Points on a hilly landscape, in no order, each with its height.
From any point a ball rolls to the lowest of the 5 points nearest to it. It stops when none of these is lower. Distance is the straight distance between rows; heights are no part of it.
Lofu h=399: 27; 6; 13; -14; -14; -8; 5; -12; 7; 3; -19; 29; -1; -13; 14; 1; 4; 3; -19; -8; 0; -8; 51; 0; -60
Bof h=479: -5; 14; 35; 9; -47; 10; 13; -24; 2; -18; 19; 1; 13; -16; -16; 6; -13; 20; -7; 1; -16; -64; -15; -10; -16
kibu h=383: -27; 37; 33; 7; 22; -26; -27; -46; -61; 22; 18; 39; 8; -30; 6; -21; -75; -2; 28; 14; 3; -3; 31; 24; -23
rogu h=317: 16; -12; -5; 0; 24; 5; 10; 23; 5; 9; 31; -12; 9; 24; -55; 59; 27; 13; -30; 16; 11; 25; -26; -17; -16
reniv h=408: 13; -25; 26; 4; -19; -16; 2; 16; 27; 7; 46; 32; 23; -13; -20; 29; -21; -4; -13; 7; 22; -22; 7; -11; -39
Medav h=337: -31; -11; 18; 11; 16; 2; 24; -22; -7; -5; 9; -1; 15; 3; -10; -37; -14; -3; 7; 2; -6; -18; -7; -4; 12
lapi h=44: -4; -28; 3; -8; 22; -10; 14; 40; 15; 6; 44; 4; 2; 3; -2; 18; 0; -30; 33; -5; -2; -4; -21; -7; 8
Sutiz h=309: -21; 24; 38; 17; 2; -13; 0; -32; -37; 8; 19; 24; 10; -35; 0; -37; -56; 2; 21; 3; -14; -32; 27; 19; -21
let h=312: 9; -14; 11; -3; 1; -1; 22; 28; 10; 1; 33; -14; 4; 15; -21; 46; 24; 3; -5; 1; 1; -17; -29; -31; -17
Raba h=211: -4; 6; -42; -9; 0; -6; 12; 33; -2; 4; -35; -24; -23; 19; 23; -18; -1; -9; 49; -26; -17; 11; 1; -2; 21
Gur h=406: -10; 1; 1; 6; 3; 11; 10; -23; 3; -9; -18; -17; 4; 10; -12; -10; 29; 14; -16; 2; 4; -1; -22; -9; 23
salu h=185: -34; 5; 12; 4; 33; 6; 28; 3; -13; 4; -6; -7; 0; 10; 9; -41; -28; -16; 43; -23; -9; -19; 5; -1; 8
Tata h=225: -3; -4; 14; 4; 46; 12; 16; -12; -15; 16; -33; 6; 3; 7; 18; -30; -8; -15; -12; -23; 1; 30; 41; -1; 6
Sazi h=316: -8; 7; 7; 2; 0; 0; 4; -3; 9; -9; -13; 8; -1; -14; 20; -33; -3; -8; 4; -13; -4; -12; 10; 7; 3
sife h=334: 7; -33; 10; 0; -2; -5; 12; -4; 27; 4; 15; 23; 25; 10; -26; 11; 1; 2; -26; 17; 17; 3; 8; -12; -36
femu h=535: 24; 20; 21; 0; -32; 20; -39; -28; -9; -10; -42; 12; 8; 2; 3; 22; 8; 24; -58; -7; 16; 8; 39; 4; -36
Simiz h=265: -13; 37; 24; 0; 23; -4; -11; -14; -24; 14; -11; 27; -1; -31; 23; -38; -47; -9; 30; -18; 6; -22; 44; 11; -36
kug h=513: -4; -6; 38; 8; -28; -3; 32; -19; -3; 4; 30; 13; 15; -17; -19; -4; -39; 5; 20; 0; -29; -67; 15; -10; -29
Zufa h=248: 8; 7; 18; 4; -22; -13; -23; -16; 22; -5; 23; 28; 4; -24; 0; -13; -18; -6; 2; 12; 3; -27; 17; 14; -35
Bolof h=207: -29; 7; 14; 22; 8; -9; -14; -25; -5; -5; -2; 19; 13; -27; 12; -53; -22; -5; -11; -2; 3; 4; 2; 23; 22
buga h=641: -22; 10; 32; 19; -32; 3; -9; -43; 0; -18; 10; 10; 24; -9; -26; -18; -14; 27; -33; 14; 8; -33; -6; 2; -6
netet h=372: 0; -18; -7; -11; -9; 25; -23; -2; 10; -11; 17; -29; 12; 22; -27; 34; 26; 17; -23; 13; 17; 5; -33; -14; 5
lavit h=37: 2; 27; 9; 32; 2; -7; -41; -18; 0; 4; -20; 25; 9; -32; 33; -40; -13; -10; -14; -15; 6; 17; 18; 26; 15
Vel h=470: -8; -5; 13; 8; 6; 5; 41; -10; 3; 1; 6; -13; 1; 14; -19; -3; 6; 4; 3; -4; -17; -35; -11; -28; -24
lev h=365: -17; 19; -2; 7; -21; 9; -1; -12; -4; -19; -25; -19; -1; -11; 21; -17; 10; 17; -9; -16; 2; -19; -21; -3; 25
Kofov h=41: -7; -12; -5; -7; -37; 13; -16; 3; 3; -15; 20; -34; 9; 9; -2; 33; 15; 12; 0; 12; 8; -28; -39; -23; 5
Soze h=321: 18; -12; 12; 0; -5; -10; -24; -20; 17; 11; -15; 40; 5; -13; 3; -11; -3; -5; -26; 9; 12; 8; 40; 6; -35
zutum h=264: 18; -6; 4; -4; -3; 4; -24; 1; 21; 1; -26; 19; 6; -5; 21; -13; 11; -16; -23; -1; 2; 34; 29; 19; 16
boto h=297: -4; -6; -26; -5; 4; -8; 14; 16; 8; 1; 4; -26; -23; 16; 6; 2; 17; -7; 30; 3; -10; -4; -26; -12; 19
vobo h=392: -4; -10; 15; 0; -30; 6; -30; -4; 32; -19; 25; 13; 24; 0; -16; 4; 2; 2; -17; 17; 14; -23; -16; 8; -4
depu h=371: 10; 8; -44; -20; -31; 4; 0; 39; -24; 0; -3; -45; -48; 19; 20; 32; 24; 18; 33; 11; -3; 16; -24; -21; 13
rok h=81: -13; 7; -21; 5; -3; 2; -3; -13; 0; -15; -26; -33; -7; 5; 13; -12; 17; 17; 1; 2; 13; 9; -33; -4; 45
kega h=496: 10; -10; -45; -16; -9; 7; -23; 20; -9; 4; 13; -29; -20; 20; 3; 34; 27; 9; 20; 31; 22; 35; -31; -10; 36
bafeg h=204: 14; -9; -21; -11; 5; 0; -12; 21; 21; 0; -30; -4; 4; 1; 33; -17; 7; -18; 8; -9; -8; 39; 19; 16; 38
fut h=351: 1; -17; -18; 0; 27; 5; 7; -12; 13; 7; 14; -14; -9; 22; -34; 7; 28; 0; -4; 27; -3; 10; -28; 0; 15
pokug h=129: -5; -11; -14; -19; 29; 4; 19; 30; 11; 8; -5; -10; -9; 22; 9; -8; 4; -25; 33; -14; -15; 12; 10; 0; 4
mer h=391: 17; -13; 1; -14; -5; 3; -3; 39; 7; -7; 29; -16; 6; 17; -14; 54; 25; 2; -17; 1; 10; 11; -23; -21; -13
tenim h=746: -23; 21; 26; 24; -20; 2; 8; -46; -18; -16; -5; 11; 12; -16; -12; -11; -10; 37; -45; -11; 16; -36; -5; -9; -13
Mok h=442: 12; -10; -11; -24; -17; -2; -6; 40; -1; -8; 20; -29; -15; 13; 12; 53; 24; 1; 11; 5; 11; 8; -26; -18; 6
Fevi h=431: -20; -7; 7; 6; -47; 0; -14; -12; 9; -23; 24; -11; 16; -10; -4; -12; -12; 6; 17; 22; -2; -39; -37; 6; 39
Lekub h=465: 15; -8; -9; -22; -9; 24; -14; 15; -9; -8; 5; -37; 4; 28; -32; 57; 35; 17; -38; 6; 2; 25; -22; -20; -19
Kosek h=506: -13; -19; 33; 24; -32; -14; 7; -36; 8; -3; 34; 22; 34; -5; -53; -13; -37; 20; -20; 31; -4; -31; 5; 11; -11
Sebe h=505: 2; -5; 18; -4; -41; 29; -26; -9; 12; -20; 11; -3; 29; 5; -28; 27; 1; 29; -37; 4; 19; -32; -7; -14; -44
kelos h=345: -5; -17; -44; 9; 2; -12; 8; 32; 5; 20; 39; -17; -29; 8; -4; 13; 4; -8; 54; 24; 8; 5; -47; -1; 39
tukop h=457: 6; 4; -34; -8; -2; 8; 2; 10; -16; 11; 3; -44; -33; 19; -23; 31; 32; 15; 2; 34; -6; 5; -37; -17; 19
fovas h=208: 2; -24; 6; -6; 12; 2; -2; -3; 26; 3; 5; 14; 13; 4; -4; -15; 8; -12; -7; 7; 6; 13; 9; 8; 3
Rafe h=288: -19; -21; 7; 0; 10; -5; 5; -8; 17; -1; 14; 2; 12; -3; 1; -33; -13; -16; 18; 5; -6; -9; -7; 4; 21
vebab h=287: -3; 30; 18; 24; -6; -15; -16; -44; -18; 5; -6; 36; -2; -32; 10; -25; -19; 7; -18; -7; 16; -6; 23; 19; -24
Duviv h=423: -36; 33; 17; 3; 33; 7; 20; -13; -51; 16; -7; 22; 3; -30; 27; -29; -42; -2; 3; -34; 1; -21; 36; -11; -24
Zaki h=494: 1; -2; 4; -4; -11; 10; 15; -14; 7; -13; 0; -24; 1; 18; -16; 15; 27; 16; -14; 0; -7; -21; -23; -26; -9
Mifu h=443: -1; -33; 22; 15; -19; -7; 5; 11; 25; 9; 47; 28; 36; -1; -40; 29; -19; 9; -25; 21; 19; -21; -11; -13; -37
bezi h=282: 2; -29; 10; 0; -1; -3; -10; 18; 27; -5; 43; 8; 24; 7; -29; 31; 10; 1; -15; 14; 24; 3; -29; -6; 7
gis h=421: 23; -9; 5; 0; -27; -2; -29; -24; 17; -2; -20; 32; 16; 4; -24; 12; -12; 26; -49; 19; 28; 1; 34; 5; -54
Suru h=195: -34; 28; 13; 21; 3; -14; 4; -41; -45; 6; 11; 35; 8; -34; 11; -30; -31; 9; -34; -11; 2; -13; 17; 5; -17
fiz h=169: 7; -19; 8; 3; -27; 0; 6; -18; 19; 2; -1; 22; 27; 12; -37; 22; -19; 37; -37; 16; 25; -26; 17; -21; -69
fisug h=322: 23; -3; -20; -8; -2; 21; -11; -3; -9; -5; -48; -28; -12; 16; 7; 19; 28; 1; -21; 1; -10; 53; -5; 6; 45
dibub h=54: -5; 0; 0; -20; 27; 8; 17; 29; 4; 13; -28; -6; -6; 16; 23; -25; -10; -25; 37; -33; -15; 3; 33; -2; -8
remum h=394: -5; 27; 13; 2; -21; 1; 6; -15; 4; -20; -12; -2; -7; -23; 25; -12; -7; 10; 5; -17; -5; -45; 3; 2; -11
par h=339: -7; 35; -45; 19; -20; -4; 7; 28; -19; -12; -58; -20; -18; -8; 44; -27; -14; 4; 19; -52; -1; 15; 8; 0; 42
Kurez h=444: -20; 25; 10; 10; 5; 1; 28; -12; -16; -11; -24; -2; -8; -14; 26; -25; -6; 4; -4; -36; -4; -22; 10; -7; -4
midu h=277: 1; -11; -44; -14; -1; -15; 7; 33; 9; 1; 4; -18; -15; 18; 18; -6; 1; -14; 47; 1; 0; 8; -21; 4; 31
bote h=298: 1; -6; 28; -6; 3; -13; -21; -19; -5; 19; 29; 41; 16; -22; -10; -19; -58; -19; 37; 32; 0; -21; 37; 15; -46
Bom h=299: -5; -30; 14; 4; 9; -8; 2; -23; 23; 8; 20; 26; 29; 3; -33; -24; -19; -5; -13; 24; 14; 5; 13; 5; -17
mevik h=367: -20; -18; 14; 9; -13; -4; 23; -7; 8; -6; 26; -10; 9; 4; -12; -21; -15; -6; 34; 8; -22; -35; -27; -1; 19
zavab h=286: 21; 3; -39; -26; -21; -3; -1; 38; -3; -8; -28; -20; -32; 15; 30; 26; 18; -9; 27; -7; -16; 43; -2; -4; 24
nuvi h=348: -15; -2; -37; 7; -25; -7; -3; 13; 6; -10; -8; -28; -15; 6; 20; -19; -6; 5; 44; 12; 5; -4; -29; -5; 42
gabed h=310: -8; 1; -4; -4; -19; 2; -19; -3; 19; -13; -18; -9; 7; -7; 19; -21; 12; 5; 0; 6; 10; -2; -16; 5; 37
Liki h=447: -23; -9; 31; 12; -11; 4; 50; -19; -5; -1; 26; -9; 10; 5; -24; -11; -24; 2; 24; -7; -31; -52; -8; -21; -13
nolim h=464: 19; -17; -31; -28; -6; 5; -28; 30; -3; -7; 4; -19; -4; 16; 5; 49; 33; -1; -2; 18; 18; 53; -24; 2; 35
kifed h=412: 16; -5; -35; -13; 41; -1; 4; 25; -10; 13; 15; -15; -29; 15; -32; 42; 38; -3; -8; 32; -8; 28; -22; 5; 11
riz h=381: 19; -6; -20; -21; 25; 1; 13; 33; -9; 6; 9; -15; -31; 17; -29; 53; 36; 0; -13; 14; -20; 33; -13; -4; -2
zilu h=340: 5; -11; 26; 4; -40; -3; -2; -4; 22; -4; 37; 20; 19; -13; -12; 18; -12; 0; -4; 10; 1; -48; -4; -5; -30
buze h=302: -10; 5; -13; 12; 45; 0; 25; -4; -12; 13; -30; -19; -15; 14; 6; -23; 12; -4; 1; -16; -13; 18; -1; -1; 25
git h=69: 27; 3; -18; -24; -24; 24; -7; 18; -19; -14; -58; -24; -27; 17; 27; 39; 17; -4; -9; -6; -32; 57; 4; -5; 32
dudef h=425: 17; -10; -7; -26; 12; -12; 23; 52; -3; -4; 14; -12; -24; 16; 5; 45; 27; -12; 4; -10; -12; 21; -10; -10; -7
feb h=290: 16; -10; -13; -20; 30; 10; 17; 5; 1; 7; -23; -8; -17; 27; -12; 13; 34; -8; -14; 0; -31; 49; 11; -1; 12
pezez h=413: -1; 9; 22; 7; 2; -8; 18; -34; -14; 3; 3; 25; 7; -25; 1; -25; -36; 0; -1; -1; 2; -33; 33; 0; -45
buf h=382: 9; 14; 15; -5; -20; 3; 1; -10; 17; -8; -12; 11; 0; -16; 17; -2; 11; 8; -11; -10; 0; -27; 15; 3; -30
nidak h=450: 0; -8; 15; -5; -5; 9; 7; -17; 17; -5; -1; -4; 13; 15; -20; 7; 16; 16; -25; 5; 8; -7; -4; -15; -10
Doni h=136: -1; -19; 10; -15; 39; 7; -2; 1; 8; 15; -13; 14; 11; 4; 15; -30; -9; -23; 14; -6; 1; 23; 40; 9; -5
vegot h=268: -30; -12; -23; -4; 18; -1; 8; 25; 4; 8; 8; -13; -1; 13; 0; -30; -33; -27; 71; -8; -12; -10; -17; 10; 30
vuvu h=531: -7; -13; 23; 17; -20; 7; 32; -21; 8; -2; 14; 8; 25; 8; -36; 4; -13; 27; -18; 12; 0; -42; -4; -24; -35
vom h=492: 10; -14; 18; 2; -16; -4; 33; 0; 14; 7; 19; 18; 17; 0; -21; 29; -13; 11; -10; 1; 3; -40; 11; -33; -61
sosun h=410: 12; -4; -6; -10; 5; 7; 12; -7; 6; -4; -30; -19; -7; 23; -6; 11; 33; 6; -21; -4; -10; 20; 1; -11; 10
sos h=453: 12; 12; -22; 5; 21; 14; 25; -3; -26; 5; -57; -24; -32; 19; 9; 10; 23; -2; -13; -18; -34; 45; 5; 1; 36
vuk h=122: 33; 21; 12; 7; -10; -25; -47; -30; 12; 10; 2; 47; -8; -24; 16; 2; -14; -14; 20; 15; 4; 6; 35; 20; -61
lini h=376: -7; 21; 2; 6; 24; 5; 20; 4; -22; 7; -35; -1; -3; -8; 38; -29; -8; -8; -5; -42; -6; 6; 32; 1; 4
duva h=178: 11; -27; 16; 12; 15; -11; 20; 36; 17; 6; 48; 5; 20; 9; -30; 43; 2; -8; -9; 4; 22; 11; -18; -14; -4
zubas h=232: 13; -21; 7; -19; 4; -5; 10; 15; 21; 1; 13; 13; 16; 13; -7; 24; 21; -5; -21; 1; 8; 9; 12; -10; -28
tisul h=363: -4; 5; -4; -1; 51; 16; 33; 6; -32; 15; -51; -9; -14; 16; 15; -17; 1; -11; -3; -39; -19; 32; 32; -4; 14
vimot h=435: -27; 20; -18; 10; 23; -5; 31; 5; -27; -1; -40; -26; -21; 9; 22; -28; -4; -1; 18; -45; -13; 3; -3; -6; 19
bagok h=378: -8; 17; -16; 19; 19; 7; 15; 2; -25; 2; -47; -13; -11; 2; 34; -17; 6; -2; -19; -33; -6; 27; 3; -3; 44
muda h=132: 7; -24; 9; -16; 6; -8; 11; 33; 21; 9; 25; 19; 7; 0; 14; 12; -1; -21; 8; -11; 0; -9; 18; -8; -23
dava h=486: 10; 28; 9; 24; 0; -16; -8; -50; -32; 19; -35; 35; -7; -33; 19; -2; -18; 15; -49; -16; 23; 2; 45; 6; -43
Fas h=449: 30; -1; -15; 4; 36; -11; 6; 52; -30; 17; 37; -19; -31; -7; -44; 66; 24; 4; -2; 34; 14; 21; -34; 16; 16
beg h=162: -15; 8; -28; -6; 34; 7; 1; 28; -7; 11; -41; -13; 0; 10; 22; -39; -16; -26; 52; -31; -2; 24; 16; 11; 36
pid h=285: -3; 42; 33; 27; -34; -20; -21; -36; -10; -11; 32; 22; 7; -38; -2; -26; -28; 10; 23; 8; -24; -39; 1; 35; 0
veki h=252: 0; -4; -24; 20; 17; 4; -13; -5; 2; 3; -41; -8; 6; -1; 32; -33; -1; -7; -2; -20; 7; 40; 1; 15; 65
lali h=276: 0; -16; -25; -1; 45; 5; 9; -11; 11; 16; -3; -8; -6; 22; -22; -13; 22; -6; 8; 15; -5; 30; -15; 7; 31
leti h=445: 17; 3; -43; -20; 9; 16; -11; 20; -30; 6; 5; -37; -41; 19; -27; 50; 37; 16; -7; 32; -7; 24; -29; -2; 17
vivam h=179: 7; 17; 22; 23; -10; -27; -38; -49; -5; 8; 8; 47; 5; -27; -5; -17; -31; -2; 3; 18; 15; 7; 25; 27; -39
Roduk h=212: 1; 0; -37; -14; 33; -1; 21; 22; -10; 18; -14; -24; -41; 24; -13; -1; 18; -10; 30; -1; -24; 19; -9; -2; 12
robef h=216: 26; -23; -15; -18; 28; 9; 5; 13; 11; 11; -24; 12; -5; 13; 14; 8; 18; -21; -2; -6; -20; 63; 22; 17; 31
fakom h=289: -11; -5; -40; 1; 38; 1; 12; 2; -1; 10; -3; -24; -24; 15; -13; -20; 7; -9; 33; 11; -12; 10; -24; 4; 34
sef h=384: 3; 5; 5; -19; -31; 16; -9; -9; 3; -20; -16; -30; 6; 10; 6; 15; 23; 21; -19; -2; 2; -25; -11; -22; -8
bato h=273: -13; 30; 23; 25; -21; -12; -24; -42; -7; -9; 3; 21; 4; -34; 4; -28; -9; 9; -16; 1; 3; -15; 9; 24; -7
setef h=480: 13; 32; 8; 8; -14; 4; -9; -13; -5; -12; -40; 9; -5; -14; 39; -11; 12; 10; -25; -24; -4; -5; 25; 7; -6
siner h=191: -5; 54; 13; 20; 0; -14; -16; -30; -25; 2; 4; 33; -9; -44; 36; -32; -31; -2; 17; -28; -9; -10; 21; 26; -19
dile h=411: 17; -14; -23; -16; 17; 5; -21; 26; -7; 2; 29; -22; -2; 18; -37; 54; 36; 11; -17; 29; 21; 37; -38; 3; 20
gesun h=258: 16; 9; -7; -13; -9; 0; -22; 17; 25; -6; -19; 7; -3; -17; 43; -16; -1; -22; 14; -18; -8; 5; 21; 22; 0
nik h=454: 18; -7; -26; -20; -1; -9; -4; 55; -15; 2; 26; -26; -31; 12; 10; 54; 21; -1; 21; 16; 18; 36; -27; -2; 28
fefi h=428: 16; -2; -32; -4; 17; -15; 17; 54; -19; 17; 30; -22; -48; 13; -11; 47; 19; -2; 23; 25; 2; 14; -31; -3; 15
Vifuf h=407: 18; -4; 10; -14; -23; 18; -16; -2; 18; -12; -9; -4; 11; 7; 1; 15; 24; 10; -28; 0; 6; -3; 11; -7; -21
kez h=177: 11; -17; -31; -28; 39; -5; 5; 51; 6; 11; 3; -8; -12; 18; 16; 10; 8; -30; 37; -8; -5; 40; 1; 11; 18
Luki h=472: 11; -10; 18; 4; -41; 10; -35; 14; 19; -14; 36; 15; 34; -1; -26; 39; -7; 18; -29; 7; 29; -24; -6; -3; -39
det h=228: -31; 19; 10; 26; 19; 1; -12; -22; -28; 13; -6; 35; 8; -32; 29; -46; -30; -8; -21; -21; 6; 7; 24; 10; 12
Loriv h=219: 13; -29; -19; -17; 53; 5; 5; 12; 11; 16; 4; 4; 4; 20; -7; 0; 21; -23; 7; 6; -9; 45; 4; 15; 24
Gok h=373: -8; 3; -31; 0; -21; -1; 16; 18; -3; -3; 3; -39; -34; 22; 3; 17; 10; 8; 35; 4; -12; -25; -42; -28; 11
Volom h=508: -8; -7; 19; 14; 25; -10; -3; -37; -18; 19; -20; 32; 16; -20; 1; -33; -38; -1; -24; 13; 25; 4; 44; -2; -33
gavi h=267: -37; 21; 24; 5; 23; 7; -14; 4; -21; 0; 0; 15; 17; -21; 20; -55; -49; -19; 35; -14; -10; -11; 22; 16; 10
fesub h=183: 22; 30; 22; 7; -26; -4; -40; -29; 14; -6; -7; 27; -7; -24; 14; -10; 6; 7; -8; 5; 6; -4; 19; 24; -33
Meror h=437: 30; -11; -22; -1; 46; -7; -3; 34; -19; 7; 37; -6; -13; 2; -48; 58; 31; 7; -15; 40; 20; 36; -35; 18; 21
gebub h=315: 6; -21; 4; -12; -9; 9; -16; -2; 33; -4; -1; 2; 20; 19; -14; 15; 25; 4; -41; 9; 17; 17; 6; 1; -1
rera h=377: 11; -7; -1; -19; -24; 3; -33; 10; 30; -15; 7; -2; 10; -1; 16; 10; 18; -5; -13; 9; 13; 5; -4; 7; 13
gudi h=92: 11; -8; -26; 1; 24; 5; 6; 8; 3; 7; -41; -16; -9; 9; 22; -22; 14; -12; 10; -20; -12; 36; 9; 11; 46
zun h=404: -14; -21; 25; 5; -6; -1; 20; -23; 14; -2; 19; 15; 21; -3; -21; -21; -18; 3; -6; 19; -5; -31; 6; -6; -22
rol h=151: -17; 43; 4; 28; -11; -13; -22; -16; -9; -14; -4; 18; 6; -40; 30; -41; -20; -3; 5; -19; -6; -12; -2; 29; 17
gom h=438: -27; -10; 22; 15; 1; -4; 15; -33; 3; -9; 10; -2; 17; 1; -27; -27; -9; 7; -7; 8; 0; -13; -23; 6; 26
Saze h=395: 13; 4; 13; -16; -37; 21; -22; -3; 15; -20; 9; -13; 16; 3; 0; 32; 18; 14; -27; -10; 11; -27; -2; -14; -37
gunat h=284: 21; -1; 0; -22; -3; 3; 4; 22; 10; -1; -37; 9; -5; 3; 33; 4; 16; -13; -8; -22; -20; 22; 36; 4; 1
Vomu h=467: -22; -6; 8; 11; 30; 7; 46; -15; -10; 8; -3; -20; -11; 22; -26; -23; 9; 3; 2; -4; -12; -15; -17; -19; 1
dav h=250: -16; 23; -31; 15; 7; -7; -12; 25; -10; -9; -41; -5; 2; -15; 40; -49; -28; -20; 30; -37; 2; 15; 10; 10; 47
tege h=240: -16; 43; 29; 25; -7; -22; -25; -33; -20; 0; 23; 35; 4; -38; 10; -41; -41; -8; 33; 1; -13; -7; 14; 37; -16
zis h=301: -13; -19; -4; -6; -25; 1; -9; 12; 22; -10; 26; -13; 10; 4; 1; 12; 5; -4; 9; 18; 13; -15; -38; -7; 27
leze h=336: -9; -6; 4; 1; -24; 2; 19; 1; 13; -17; 17; -19; 1; 8; -10; 8; 3; -3; 16; 6; -10; -43; -35; -19; 6
Rotut h=295: 20; 8; 17; -10; -32; -3; -29; 4; 26; -7; 20; 24; 8; -23; 9; 16; 4; -2; -6; -2; 4; -29; 9; -1; -42

Call two points neighbours if one is among the 5 nearest of the other. Go from one point of each pair to the other, from neighbour to neighbour, staying as low as possible. Name the highest point that can't be avoided.
Kofov / vuk -> zis
vuk / fiz -> sife
dibub / lapi -> pokug
gudi / vuk -> bato
Suru / lapi -> gavi
gudi / dibub -> beg
lavit / Suru -> det

For each start below, name the point where the ball stops.
Gok -> dibub
remum -> gudi
fut -> dibub
kug -> vuk
setef -> gudi
reniv -> lapi
Kurez -> gudi
